Points on a hilly landscape, in no order, each with its height.
From any point a ball takes the steepest step (drop divided by distance) to one of its 2 nearest points. It stops when none of these is lower. Distance is the straight distance between rows; heights are no part of it.
q_771: [ -7 -21 -34 -14  13  25  17  -4  15  -9   1 -30  11  15 -15 -25  26 -24
  18  11  -4 -39  12  25  17 -19  22 -16 -25  40  11  -5  -2 -22 -20  17
  12 -21  26   3 -25 -30 -15 -41  -1]  height 4.66
q_713: [-13   0   8   9 -40  15  -5 -33  -7  39 -27  20 -12 -14 -26  10 -42  27
  -2  13   4  22   4   0  21 -20  20  22  17 -12  -6 -11  -5 -21  65  20
  28  29 -33 -11 -15  34  -6  69 -22]  height 3.41
q_79: [ 16   8   5   6  29 -16   9  21 -16 -18  14  27   6   5  28  32   4  14
 -20  -4  16  -6 -34 -37 -33   9 -67   3  -2  -7  14  -8 -25   0   7 -47
  -8 -26  -8 -21 -10   8  -8   6   0]  height 1.32
q_466: [  7  12 -19  44   9  -9  11  24 -20  25  25   3 -22   9 -30  -9  59 -40
  -6  -8  33 -41  38 -20   9  23   3 -27 -12  13  55   5   5  24  -9 -43
 -14 -13  17 -30  -6  -3  34 -39 -16]  height 3.21
q_359: [ 21  23  -5 -13  23  24  11 -13  13 -36  -6 -23 -11  15  -8 -23 -30  12
  22 -21  -2  10 -11  13  41   3  15  33  -4  14 -31   7  -7 -38  -1  -8
   6 -12  -9   4 -47 -34 -23  -1   9]  height 3.12
q_657: [ -4   8  -7 -41 -47 -13  23 -28  51  13   4   1  -6 -17  10  -8  -2   5
  29  10   1  26  -9   8 -74 -15  33   5   0  28 -19  -2  -2  20 -17  21
  -1   6  21  56  57  -4  11 -12 -14]  height 3.44
q_905: [-20   6 -12  14  31  36  30  25   1 -40  -3  -2  51  22   4  19  14  62
  24 -32   8  21 -26   3  -5 -37 -43  -3 -22  13   7 -27 -13 -31 -10 -29
 -10  13   6 -28 -10  17   5   4  24]  height 5.17
q_157: [ 19   7  -7 -24  32   9  26   3   1 -52  11 -30  39  32  18   7   6 -20
  -9  -2 -10   2  -5  13  35  26   7 -24 -17  -6  28  -9 -40   3 -14 -26
   7 -43  32  16 -32 -29  22  -7  26]  height 3.35
q_18: [ -3   7  14 -47 -57 -24  17  19  48 -11  -7   3  -8   9  23 -14 -24 -10
  56   6  15  -6  64  17 -51 -18  40  -9 -43   4 -11  41  27  26 -21  32
  22   0  51  17  54  14  -2 -11  23]  height 3.73
q_460: [  6 -19   4 -16  -7  -8  -8 -27   8  15  -5   0  -2 -11   4   4  20 -20
 -25  17  -8   8 -30  12 -15  -6 -11 -10  29  -3 -14 -12  11   5 -10  34
  -7   5 -20  31  10 -19  -6  -2 -14]  height 3.53
q_134: [  2   6  17  -4  35  -7   2  43   8  -9  16 -32   1 -11   5 -19  19 -27
  -5   7  -4 -43  18 -12  14 -14  -1   1   5  19  11  35  19  10  -7   7
  19 -20  -7 -12 -18   7  -8 -26   5]  height 3.45
q_698: [  5   8   2 -47 -48 -17  23  -5  49   0  -2   2 -11  -5  20 -13 -11 -10
  50  11   6   7  22  12 -71 -14  49  -3 -20  18 -15  22  16  30 -23  19
   8   5  41  39  58  12   5 -20   2]  height 3.59
q_314: [-15   7   6   3  47  31  40  24   0 -28   2 -34  25  -6  14   6  -1  54
  42 -23   5   3 -17 -15  -4 -41 -16   5 -21  25   0   0  -8 -27   0 -26
  -2  18 -24 -32 -16  16  -3   0  18]  height 5.30
q_794: [-28 -22   6  -4 -32 -26  10 -18   7  50  -3  15 -19 -46  -4   2   5   0
  -7  35  -6  -1 -21 -10 -41 -21   0  -6  27  15 -13 -18  -4   4   9  37
  -9  10 -11  25  39  12   1  -9 -29]  height 6.22
q_221: [-10  20  11   1  25   4 -18   1  -5  19   8   4 -22   0   0 -17 -35  13
 -11  -7  16 -15  18 -12  26  -8  21  50   9  -3   2  27   1   1  30 -18
  17   9 -40  -7 -27  41 -25  21  -6]  height 4.92
q_114: [ 24  32   3 -25  13  30  26  -1   5 -30  -2 -27  -6  14  17 -18 -28  38
  25 -18   5  14 -11   5  17 -20  -4  47   6   2 -22  11   4 -46  19 -30
  18  -6 -37  -5 -34  -3 -22  33   8]  height 2.72
q_411: [  2 -19   0  28  -7 -17  -2   7 -15  42  -1   7  -7 -32 -11  12  19 -10
 -20  22  -7 -22  -2 -15 -12  26 -15 -25  15   1  15  -8 -18   3  -5 -13
 -22 -15  -1 -32   9   6  14 -42 -25]  height 5.90
q_412: [-11 -13 -21   3   6   6   3  -5   8 -10  -5  -6  15  11   5 -13  25 -49
  15  20 -13 -21   8  33  18  11  39 -39 -10  19  20  -3  -8   8 -24  18
 -12  -3  41  15  13 -16  21 -39  11]  height 4.22
q_764: [ 17   9  -2  12  26 -27 -16  32 -18  -3   9  17 -26  -2 -18  23  46 -41
 -27  -1  26 -11  -5 -17 -11  16 -23  -7  10   7  41  10  11  29 -11 -10
  -3 -25  -1  -9 -24  10   6 -34 -16]  height 3.96
q_948: [-20   3 -18  15  15  23   9  -8 -28  17 -21 -11  10 -21 -20  33 -13  55
  -9 -25  11 -10 -13 -21 -31 -25 -39  -9 -31   9  16 -12 -12 -18  -8 -28
 -14   0 -10 -42 -11   8 -14   1 -16]  height 6.93
q_398: [ 20  12   0  -6 -23  34  38 -11 -10  13 -38 -24   9 -18 -10   9 -35  48
   5  -6  -3  10 -13  11 -11 -38   0  -7  16  15 -27   6  10 -33  21  12
 -16  14 -32 -37 -12 -18  -9  13 -21]  height 6.73
q_957: [  1 -12  -1 -24 -36 -13   8 -25  33  15   9  -2  -2 -14   9 -11  20  -9
  19  25 -13  25 -21  15 -41 -12  12 -13  19  11 -30  -6  10   9 -10  45
   4  13  -4  50  47 -17  11   0  -7]  height 3.22
q_416: [ 11  11  -7  -3  16   4 -25 -22  -9 -16 -12  17  27  12   0  12  -5  -7
 -48   1   0   2 -23 -14  -8  31 -34   3   4 -26   5 -25  -7  21 -20 -23
 -25 -25  10   7 -11 -25 -14  -4   4]  height 2.95
q_575: [ -1 -21 -26   9 -27  22   9  -2 -19   7 -28  -8  44 -23 -14  32 -16  40
 -34  -6  -2  -4   0 -11 -26  -9 -51 -10  -1 -30  13 -28 -18  -9 -23 -32
 -25  -6  26 -41  -1  -7   7  -9 -24]  height 4.96
q_81: [-24  -4  20 -10 -40   8 -24 -20   5  27  -3  16 -23   1  -7   7  -7  14
   8  22  -4   7  45  -8  25 -15   7  32  17 -12   6 -17  -7   0  66  18
  33  40 -40   0  -5  34  -2  71 -10]  height 2.92
q_914: [  6  16   0  -2  25  11 -21 -19  -2  -5 -11   7   2   5  -3  -7  -8  -5
 -28  -6  -8  -3 -25  -2   1  11   0   7   0   2  -4  -7  -1   2 -10  -9
 -14  -3 -14   5 -21 -14 -24  -6   3]  height 2.51
q_532: [ 13 -15  23 -28 -37 -13 -24 -19  -2  12  22   2 -27   9  17   2  21 -13
   1   5 -13  34 -12  20 -11  -5  -6   8  14 -23 -29 -11  40  10  19  33
  23  19 -30  48  18  -5  -4  48 -12]  height 3.30
q_588: [ 27   0   5  23   2  -5  -9  -2 -11  -8  -9   6  21  -2  21  10 -42   9
 -18  -1 -22   8 -11   5  19  45   9 -16   7 -28 -19 -12 -19   6   3 -27
 -36  -4   2 -22   6 -15  27   7   3]  height 2.22
q_62: [ 22   9  25 -13  38  -9   6  42  14 -26  22 -34   3  -1  29 -21  -3 -11
   3  -2 -11 -23  13 -20  14  -9  -5  13   4  -3   0  32   9   0   9 -13
  18 -24 -20   3 -15  22 -10  -8  17]  height 3.13
q_521: [-29  17   8  22  29   3   2   9 -21  33   5 -17 -12 -20  -5 -20 -19  17
  13  -7  13 -54  22 -21  17  -4  26  13 -11  33   3  33   8   3  11  -5
  -4   8 -22 -32  -7  11 -13 -17 -12]  height 4.07
q_542: [-26   0  -4   2 -29   1  10  -4  27   1   0   4 -14  12 -14 -36 -32  17
  60  18 -16 -16  27  19  27 -11  58  15  -9  36 -41   8   5 -22  12  46
   2  23   9   3   4  -7  -6  -6   8]  height 4.62
q_704: [-12 -12 -18 -21 -21 -10  -5 -21  19  -4  -5  11  -2 -12   2  -2  32 -34
  12   8   7  27 -22  11 -46 -10  19 -20   3  16   8   6  13  29 -36  33
  -3  22  29  49  45 -11   7 -18   6]  height 2.91
q_343: [ 22  10  12   3  25  -2  -1   6 -15  -2  -5   7  -2  -5  18  17 -18  15
 -27  -6  -3  -7 -29 -20 -23   1 -37   8   4  -7  -5  -4  -8  -7   8 -29
 -14 -15 -23 -25 -15   1 -19  11  -9]  height 1.91
q_680: [ 24  10   9  14  21 -34 -21   9 -19   3  15  35 -28  -7   3  27  13 -46
 -36   5  10   9 -19 -12  -8  39 -25  -3  21 -18   4  -3   4  33  -2  -6
 -15 -21  -6   3  -8  11   1 -16 -13]  height 3.55
q_902: [ 40   2  16   8   2   5 -28   1  -2  -8  10   4  13  27  39  -5 -24  -2
  -9  -9 -25  21  -6  12  24  39   8  -2   2 -29 -27 -13   0   3  19 -15
 -19  -6 -11   1   0  -8  13  24   5]  height 1.69
q_866: [ -7 -17 -29  -1   3   7 -14   0  -7 -15 -13  -5  18  22 -15   0  45 -61
 -20   1   1  -6   1  32  12  11  18 -39  -6  -4  49  -4  -3  22 -30   5
  -4 -19  49  27  10  -9  22 -29   4]  height 3.93
q_225: [-30   2  17 -32 -54 -28  -1  18  44  -9  12   8 -12   8   7 -24  -1 -10
  37  13   0  -1  66  18 -24 -31  20  -5 -18   3 -11  41  22  26   3  53
  41  16  26  13  47  10  -4  18  33]  height 3.91
q_159: [ 15 -15  -8   0  11  -7 -12  19 -10   0   5  -4   7   6 -17  13  49 -20
 -34  -1   6 -26  -9  -4  -2   7 -22 -29  -5   0  44   4 -16  16 -19 -23
   3 -31   7  -3  -8   5  14 -32 -19]  height 4.28
q_250: [ -1 -22 -31   4 -30  28  15  -4  -6  -7 -30 -23  53  -3 -13   9  -4  38
 -10  -3  -5 -18  -3  13   0 -10 -14 -34 -17  -5   7 -18 -32 -20 -22 -25
 -24 -11  18 -29   2 -26  25 -28 -23]  height 4.81
q_712: [-20 -29  -6  12 -25 -24  -2  -7  -1  38   1  15  -7 -42  -1  13  25 -21
 -27  28  -8   5 -17  -4 -27   8 -20 -18  23   1  -1 -26 -17  11 -11  17
 -25  -1   4  12  36   2  16 -36 -28]  height 6.09
q_181: [ -8   4   4  26 -12 -38 -18  -8 -10  15   9  37 -34 -20   0   9  17 -44
  -1  -6   8  41 -11 -14 -34  35  15 -19   2 -18  13  11   3  48 -24  -9
  -4  33  30  24  44   4  12 -17   5]  height 2.69
q_177: [-23  15  15  -2   8  -5 -33  14  12   6  12   7 -22   9  -1 -34 -17 -13
  -5 -10   6 -14  46   1  39  -7  33  42   4  -8  -2  33  14  10  16  10
  21  20 -18  -1  -6  36 -22   8  16]  height 4.67
q_675: [ 47   6  21   8  21  -5 -13  36   1 -16  20  -7   2  28  54  -3 -28   5
  -5 -11 -17   3   0 -14  10  20  -9  16   1 -20  -8   8  -6  -7  29 -41
  -7 -22 -24 -12  -3  18   3  20   5]  height 0.97
q_784: [-33  16 -21  14  47  26   1  -8 -27   3  -2  -7   1   0 -23   8   6  46
   0 -36  21 -28 -17 -23 -12 -18 -28   8 -49  24  26  -8 -12 -12  -6 -44
  -3  -4 -12 -14 -17   8 -16   3  -6]  height 7.01
q_476: [-10  10  25  12  12 -24 -38  33   7  -4  10  22 -33  11   3 -21   8 -43
   5 -17  10  10  42  -2  22   3  29  17   2 -11   6  41  30  26  -4  20
  19  32   9   9  11  29 -13   0  31]  height 4.41
q_219: [-14   8 -10  19 -31  12   2 -35 -14  33 -41  20 -10 -36 -31   9 -61  28
 -18  -3   1  22 -24  -6   2 -12  15  15   7  -5 -20 -19   5 -26  30  29
  -7  21 -21  -8 -13   7 -10  41 -13]  height 3.79
q_728: [  7  14   4  -1 -40  14 -12 -43  -8  17 -33  22 -17  -6 -12   6 -42  24
 -19 -16  -3  32 -25   3   5  -3  -3  31  16 -22 -37 -30  15 -24  29  17
   1  17 -26  10 -18 -11 -13  58  -7]  height 3.90
q_624: [ 21  10  -8 -23  27  14 -11 -24  11 -29  -7  -9  10  20  -3  -8  16 -24
 -24  -6  -3  13 -28  13  13   9  -6   3   4   4  -4  -6   8  -2 -19   9
   0 -24   0  23 -28 -35 -25  -7  12]  height 2.93
q_980: [  3  -8  17   1 -20 -37 -28   6  -4   3  15  24 -40 -17   4   8  23 -40
   5   4  -3  34  -7  -6 -33   5   7 -11  13 -11  -8  22  23  45 -12  29
  18  28   3  30  36  17   0   4  -4]  height 2.16
q_788: [ -6  -4  -7  11   5  22  18  -5 -16  27 -31 -21   8 -26 -10   8 -26  42
   4  -2  -6 -19  -6 -10 -10 -21   5 -17  -9  25  -5   7  -7 -17  11   3
 -21   4 -27 -45  -7   2 -11 -10 -20]  height 6.82
q_321: [  4 -15 -23 -27  20  26  22  -5  12 -12   5 -44  19  11 -20 -12  33  22
   4  -5   0 -20  -6  13   7 -34 -11  -8 -24  26  14  -2 -11 -37 -18  -5
  24 -24   1   0 -32 -27 -19 -17  -1]  height 4.86
q_873: [  5  16   7  11  61  -2  16  40  11 -37  32 -31  12   8  21 -18 -13   2
  21 -14  -2 -26  -1 -33  19  -2  11  17 -18   8  14  18 -10  -6   1 -37
   3 -12  -5   1 -15  18  -2 -19  24]  height 3.42
q_44: [-32  12  23   6 -16 -36 -11  34   1  28   5  22 -30 -23 -11 -14  26 -32
   6  22  17 -26  25  -6  -4 -19   5  -2  23  19  -3  41  37  29  -5  51
  15  15   1  -8  19  14   2 -17   2]  height 3.27
q_51: [  7   3  -3 -14  39  10  31  28   4 -64  19 -18  47  32  24   9  16   6
  -1  -3  -1  -1 -21 -16  17  10 -21 -21 -16   0  40 -13 -48 -10  -6 -39
  14 -40  26  20 -14   2  23   4  41]  height 3.60
q_211: [  1  -1   3 -38 -26  -2 -11 -23  20 -19   7   6 -27  15  -4 -15  17 -27
  33 -13   6  55  14  26  -3  -5  29  10   0  -3 -19  32  38  14  -9  41
  57  27  14  46   5  -5 -25  37  29]  height 3.95
q_161: [  6   7  -1  -8  20   3  15 -15 -14 -38   0 -11  39  28  15   2 -14 -24
 -11  -6 -15  -3   0  24  40  43  30 -24  -5 -25  19  -6 -42  18 -12 -14
 -13 -28  23   9 -14 -42  39 -14  19]  height 3.05
q_813: [ 29   8  15 -12 -32  25  22 -13  -8  20 -28 -15  -8  -1   3  -4 -22  31
   4   5  -9  11  -2  21   9 -28   4  13  31   0 -33  -2  18 -40  35  11
   5  12 -45 -19  -9 -13  -7  37 -17]  height 6.64
q_608: [ 26 -23  14 -22   9 -16   2   0 -14  11  -1  -5  -9 -13  14  20  23 -14
 -37  14   1 -15 -25   1 -18 -16 -43  -7  28  -8  -6  -6   6   0   3  11
  -7 -13 -35   5  -4  -3 -14  -2 -32]  height 3.08
q_341: [  0  -6  16 -16   2 -11 -32  17   8 -28   3   9 -23  16  11 -12  11 -46
  23 -17   4  45  25  13   5  -2  28   7  -2 -15  -4  35  47  24  -9  38
  38  28  15  30   6  23 -19  25  37]  height 4.17
q_99: [-22   5  -1   7  31   6  -2  11  -3  14   3 -18  -4  -7  -5 -29  10 -18
   8   2  -2 -54  17  -3  13 -10  22  -2 -11  35  13  25  14   3  -6   5
   1  -3  -5 -12  -7  -1 -15 -31  -2]  height 3.76
q_912: [-42  -1 -27  28  40  35   7  -1 -35   5   5 -35   0   8 -19  -4  12  47
  36 -44  20 -40   5 -13   9 -20 -15  -8 -71  37  26 -12  -6 -13  -9 -39
  -4   4 -10 -22   2  11   3   5 -15]  height 7.09
q_831: [ 10   9  -3  47  25 -21  14  16 -17  34  30   4 -19  -9 -17  12  28   2
  -7   0  22 -25  20 -35   1  41  -5 -17 -11   4  38   2 -13   8   0 -54
 -24 -18   5 -49 -16  -3  27 -35  -9]  height 2.74
q_435: [ 22 -33 -10 -26 -30   3  -8 -13  -9  -6  -7  -9  61  18   5  22  19   0
 -56   4   7   3  -6  -3  -3   3 -59  -1  21 -58  13 -36 -12  19 -31 -11
  -6 -33  23  21   1 -24  17  -3 -25]  height 4.75
q_696: [ -9   8  -6   6  60   7  25  39  14 -55  26  -6  31  25  26  -3  15  10
  22  -9   7   0 -33 -34   8  -2 -23   5 -17  10  30  -3 -27 -23   3 -42
   6 -21   4  18 -10  23   5  -4  41]  height 3.67
q_621: [ 28   9  14 -25  -2  23   2  13  10 -16   5 -29  -7  25  30 -25 -23  26
  16  -9  -7   6  26   6  30 -16   5  45   7 -15 -19  10  13 -33  36 -22
  18  -7 -46  -7 -25  12 -16  35   5]  height 2.32
q_827: [ -6   2 -31   5  -8  23 -21 -32  -9 -11 -28   3  39   6 -24   6 -10  21
 -35  -7   0 -10  -9 -12  -1  12 -22   5 -10 -18   2 -36 -10   0 -29 -23
 -30 -10  22  -1 -13 -35  -7 -16  -8]  height 3.26
q_493: [-24  -4 -31  10 -16  13 -16 -35   2  -7 -19  11  30   6 -18  -8  13 -16
 -18   3  -6   2 -10  16   5  24   6 -15  -3 -10   9 -31 -15  14 -32  -5
 -25   2  31  26  17 -37  15 -30  -1]  height 3.52
q_744: [ 18 -27  -5 -12  -6  -3  -2   5  -9  -5  -2  -7  39   9  -7  20  26  16
 -42  -1   3 -17 -18  -5 -12  -6 -48 -23  -4 -29  29 -16 -31   4 -24 -30
   1 -31  12  -5  -2  -4  13 -12 -17]  height 4.54
q_710: [  4   0 -23 -18  34  16  -8  -9   5 -30 -11 -11  -5  18  -8 -15  26 -55
  -1 -10   7   8  -5  25  17   0  25  -4  -8  18  17   0  22   2 -27  16
  13  -7  33  26 -25 -24 -31 -23  26]  height 3.31
q_547: [-14  -4 -20  26  -7  12  23  21 -22 -15  -3  21  46  -8  -7  54 -12  57
  -7 -21   8  12  -5 -15 -35 -17 -76  -5  -8 -30  22 -31 -15   3 -18 -44
 -18   4  44 -59   2  24  11  17   8]  height 1.80
q_88: [ 37   8  17  32  29 -16   3  40  -7 -11  20   3   0   6  35  14 -44  26
  -1 -17   1   3  -3 -29  -1  22 -10   7   7 -10  -6  12 -24 -10  27 -59
 -22 -13  -9 -41   3  22  12  13   6]  height 1.58
q_599: [-15   2  13 -21 -58  -3  20 -37  11  43  -9  15  -8 -16 -19 -14 -13  30
  19  50   4   5   4   9  -7 -38  22  11  36   8 -20  -2   8  -9  38  43
  34  22 -27  24  25  18   2  47 -19]  height 6.41
q_22: [ 16  -8   3   5   7 -29  21  36 -19 -19  23  34  14  13  12  42  34  10
 -23   3  29  -5 -23 -29 -21  17 -73 -15  -6 -18  39 -17 -41   3  -3 -46
  10 -44  13 -14  -7  17  28   0  -6]  height 0.49
q_418: [  7   7  -1 -19 -11   1  -2 -27  25 -15   7   3 -21  14  -2 -28   9 -23
  34  -5 -10  38   3  32  24   7  32   9   2  12 -36  10  18  -9  -7  41
  37  13  14  35  -5 -25 -20   8  27]  height 3.72
q_158: [-15  -9   5 -13   5 -17 -10  22  17 -10  -4  -4  -2 -12   4  -9  29 -51
  18  17  -1  -5  15  24  -5 -22  24 -17  19  16  -2  31  47  17 -21  59
  26   7  25  20  11  -1  -4  -9  25]  height 3.28
q_931: [ 22   4  24 -12  23 -14  -7  15 -14   8   9   3 -20  -5  18   6   1  -7
 -22  10   0 -18  -8  -9  -7  -9 -17  17  20  -4 -10  16  10   5  15  -7
   7 -15 -43  -6 -16  18 -20   8 -15]  height 2.53
q_842: [-18   3 -19  14 -19  14  13  -9  12   4 -19   3  -6   0 -26 -20 -43  23
  47   9 -11 -14  -2  16  22   1  55  -3 -16  47 -31  -4   2 -23   8  35
 -30  23   1  -1   4 -21   8 -20 -11]  height 4.80
q_993: [-11  25   5  22  42  -2  -5  -8 -23  29   0  18 -30 -11 -11  13 -53  27
 -21 -26  21 -10 -14 -28  -5   5   3  41  -6   3   6  17  -8  -8  30 -31
  -3  -3 -32 -26 -29  29 -28  22 -10]  height 5.16
q_8: [  7  10  -3 -11   7  14  -3 -13  19 -25   8  -8 -23  24  -2 -34 -18 -19
  34 -14 -11  19  17  27  52   9  40  37  -1  11 -35   8   6 -22   1  21
  23   8   3  21 -31 -22 -27  -3  19]  height 3.46
q_835: [ -4  -8  12   7   5 -27 -19  23  -2  10  -1  10 -14 -18  -6   1  41 -49
  -4  17   1 -16   2  -1  -6  -3   9 -21  21  11   9  22  24  27 -18  35
   0   3   5   7  15   9   7 -30  -5]  height 2.83
q_683: [  2  -3  15 -30 -29  23 -13  -3  18  -4   1 -18 -17  22  11 -26   3   7
  22   3 -17  12  59  18  48  -4  11  43  16 -13 -16  -3  13 -27  44  18
  31  14 -41   8 -15   4  -8  46  13]  height 1.57
q_358: [ 11   6  16  32   2 -42 -28   2 -13  18  23  42 -36 -11   1  14  11 -46
 -19   1   4  34  -9  -9  -9  51   3 -10  16 -31  -1  -1   3  40  -7  -4
 -12  10  12   6  19  14  13 -10   6]  height 3.11
q_307: [  1   0  12 -11 -41  -7 -23 -44  -5  17   2  19 -22   2   4   2 -12   1
 -16  -5 -10  37 -31   3 -16   3 -11  20  12 -27 -36 -30  22   3  16  23
   9  22 -19  37  11 -10  -9  48  -8]  height 3.61
q_997: [ -7 -11 -10  41  -6 -27  16 -10 -21  42   3  14 -25 -45 -21  32  -1  -7
 -37  17   5  -3   4 -22 -15  44 -45  -2   3 -28  22 -23 -19 -11 -12 -32
 -39 -22  19 -48  -7   5  18 -31 -25]  height 5.70
q_646: [ -1   3  -5  26  19 -20   6  -4 -30  31   8  19 -28 -26 -18  36   2   9
 -32  -1  16 -11 -10 -33 -26  27 -49   4 -10  -9  20 -12 -16  -9  -4 -37
 -22 -23  -1 -46 -23  11  -7 -22 -21]  height 5.53
q_355: [  5 -19   5 -19 -14 -25 -11   4  15 -12   7   0  -5 -14  11  11  30 -44
  25   5   3  40 -10  12 -53  -9  12 -29  14  -3  -1  28  35  38 -22  52
  14  16  27  44  44   1  12   1  -1]  height 2.62
q_896: [-40  13   1  35   8  -2 -11 -12 -17  45  -1  14 -30 -12 -20 -26 -29   4
  18  -9   8 -41  23 -10  20  -2  52  11  -8  32  -3  21  16   6  21  10
 -12  29  -1 -18  12  17  -6  -7  -3]  height 4.35
q_602: [  3   0  -2  22   9  -8  -9 -21 -11 -16  -4  11  24   7   9  -1 -24 -16
 -10   4 -18   5  -6  19  31  50  31 -22   2 -23  -5 -13 -27  19  -7 -14
 -32   4  18   3   9 -30  33 -12  12]  height 2.65
q_826: [  7  -1 -23  -8  38  13 -19  13  -7 -36 -17 -14   7  27 -14   7  37 -66
 -15 -13  12   9  -3  22  11   3  16 -25  -6   8  50   5  16  20 -27   7
   4 -23  48  24 -20  -4  -9 -21  16]  height 3.62
q_480: [  0  17   2  38  36 -18  -8  -8 -21  37   8  25 -40 -19 -18  19 -32   6
 -31 -17  12  -8  -8 -29 -13  31 -10  24  -3  -4   8   2  -5  -4  14 -31
 -23  -6  -7 -33 -21  14 -19  -2  -8]  height 5.34
q_611: [ -6   6 -34  19 -28  24  11 -14   4 -11 -34   8   4  -9 -38   1 -48  23
  18  -5  -5   3 -16   9  20  16  27 -11 -17  23 -36 -20  -5 -25  -5  17
 -50  26  10   3  -3 -45  12 -18 -13]  height 4.95
q_971: [ -9 -12 -13  -7  20  35  20   8  -1 -26   5 -25  38  27 -15  -2  31  59
  12 -23   6  -1 -22   4   5 -41 -34  -6 -43  10  13 -19 -20 -42 -24 -29
  17  -9  17  -7 -18  -6  -3  -1  10]  height 5.03
q_356: [ 15  -1 -10  21 -11   9  11  -2 -21   6 -30   1  13 -36  10  43 -47  21
 -33  -2 -12  10 -10 -18 -26   5 -51  -2  14 -30  -6 -24   1  -9  -3 -20
 -46  -1  19 -52  -5   1  -2  17 -13]  height 5.12
q_313: [ 31   8  19  45  32 -32  17  35 -12  18  29   9  -8  -9  10  15 -11  12
  -9   2  12  -8  10 -36   9  48  -1  -5   7  -8  12  12 -26   3  12 -53
 -22 -19  -3 -54  -5   8  32 -17   2]  height 2.21
q_938: [-17   6   1  26  44  22  30  36 -18  -6  -3 -33  10 -19   4  21 -23  64
  34 -31  10  -7  -8 -21   1 -26  -4 -12 -34  32   6  10 -10 -10   5 -27
 -20  23 -15 -53   0  18   3  -8   3]  height 5.44
q_656: [-16 -10 -14  -3 -25  -1 -13 -33  10  -8  -1  10  28  -9   3   1  22 -29
 -17   6  -4  37 -23   9 -19  25  -1 -20   8 -18  -2 -20  -7  36 -35  17
 -14  13  30  48  35 -27  22 -18   0]  height 3.23
q_740: [ -6 -14   0  20  -4  -5  16  28 -24 -12  14  35  45  18   2  38  24  47
 -15 -13  20  -1 -21 -14 -27 -16 -78  -7  -8 -34  27 -29 -30 -10 -20 -50
  14 -18  34 -26   6  30  19  11   5]  height 1.31
q_352: [ 27  -3  19   2   3  -5 -26   4   7  -7  14  -5   5  16  23 -17   4 -27
   6   7 -31  18   6  18  24  25  23  -9   4 -15 -23   6   9  13   6  19
   5   3  -8  15   4   1   5   4  14]  height 2.31
q_383: [ -4  -7   9  -1 -32   3 -15  -2  14   8  -3   2 -13   9  -3 -26 -19  22
  27   9 -28   6  30  10  23  -4  41  10  -1  11 -36   6   0 -15  25  35
   6  25 -21   2  11   9  -2  17   7]  height 4.39
q_805: [ 13 -11  24 -20 -14  -9 -26  10   8   1  21  -4 -17  14  17 -17  15 -24
   6   8 -23  12  25  23  16  -3   8   9  15 -13 -24  13  37  11  19  35
  29   5 -27  26   5  12  -8  32  10]  height 2.86
q_737: [-17 -11   7 -16 -46 -13  21 -37  12  46 -12  12 -10 -33  -8  -2 -14  22
   2  36  -3  10 -22   3 -33 -37  14   6  35  11 -25 -24   3 -12  21  45
   5  16 -25  27  32   4   5  22 -22]  height 6.32
q_485: [ 12  -3  21 -24 -32   7   8 -25  -4  26  -7  -4 -16   3   2 -10  -2  13
   2  29  -6   7   0  25  12 -23   8  18  38  -6 -32  -1  24 -27  34  27
  24  15 -46  16   1  -1 -11  46 -14]  height 6.54
q_970: [  3 -21 -30  -3 -19  28  23 -12  13 -14 -22 -24  38   9 -11  -7   4  16
  19  14 -12 -18  -9  26  19   4  12 -28 -14  18  -9 -15 -31 -33 -19   5
 -25 -14  17  -9  -5 -45  20 -40 -15]  height 4.63
q_920: [-34  -2  17 -18 -45 -10 -18   5  31   4  14   7 -14  16   1 -30  -2   5
  29  13 -20   3  64   9  12 -16  25  15  -5   4 -16  17   6  12  24  49
  37  34  -5  10  25  14  -6  28  26]  height 4.13
q_453: [ -1 -11 -18   5   3  12  10 -11  18 -13  -6 -16  20  10  -2 -19   5 -14
  25  23 -19 -22   0  29  21   7  36 -20  -9  29  -9  -5 -12 -14 -14  21
 -13  -5  19   2  -2 -33   7 -36  -1]  height 4.44
q_603: [-34   7  26 -31 -33  20 -21  -4  27   4   8  -6 -11  13   5 -10   7  -3
   2  27   3  -4  75   5  49 -11 -11  42  25 -22  11  -5   8   3  56  18
  35  35 -38   9  -5  26  -5  63   8]  height 2.33

Where does a ball stop that starts at each point below?
q_542 | q_980
q_744 | q_980
q_460 | q_22
q_314 | q_914
q_948 | q_683
q_794 | q_683
q_993 | q_683
q_575 | q_914
q_418 | q_683
q_611 | q_914
q_728 | q_902

Call two points neighbours if one is among the 2 nearest of the other. Go from one point of each pair to the other, from neighbour to neighbour, staying as low as possible. Name the highest point that can't be avoided.
q_62, q_675 | q_696
q_914, q_980 | q_493
q_62, q_683 | q_728
q_980, q_22 | q_460
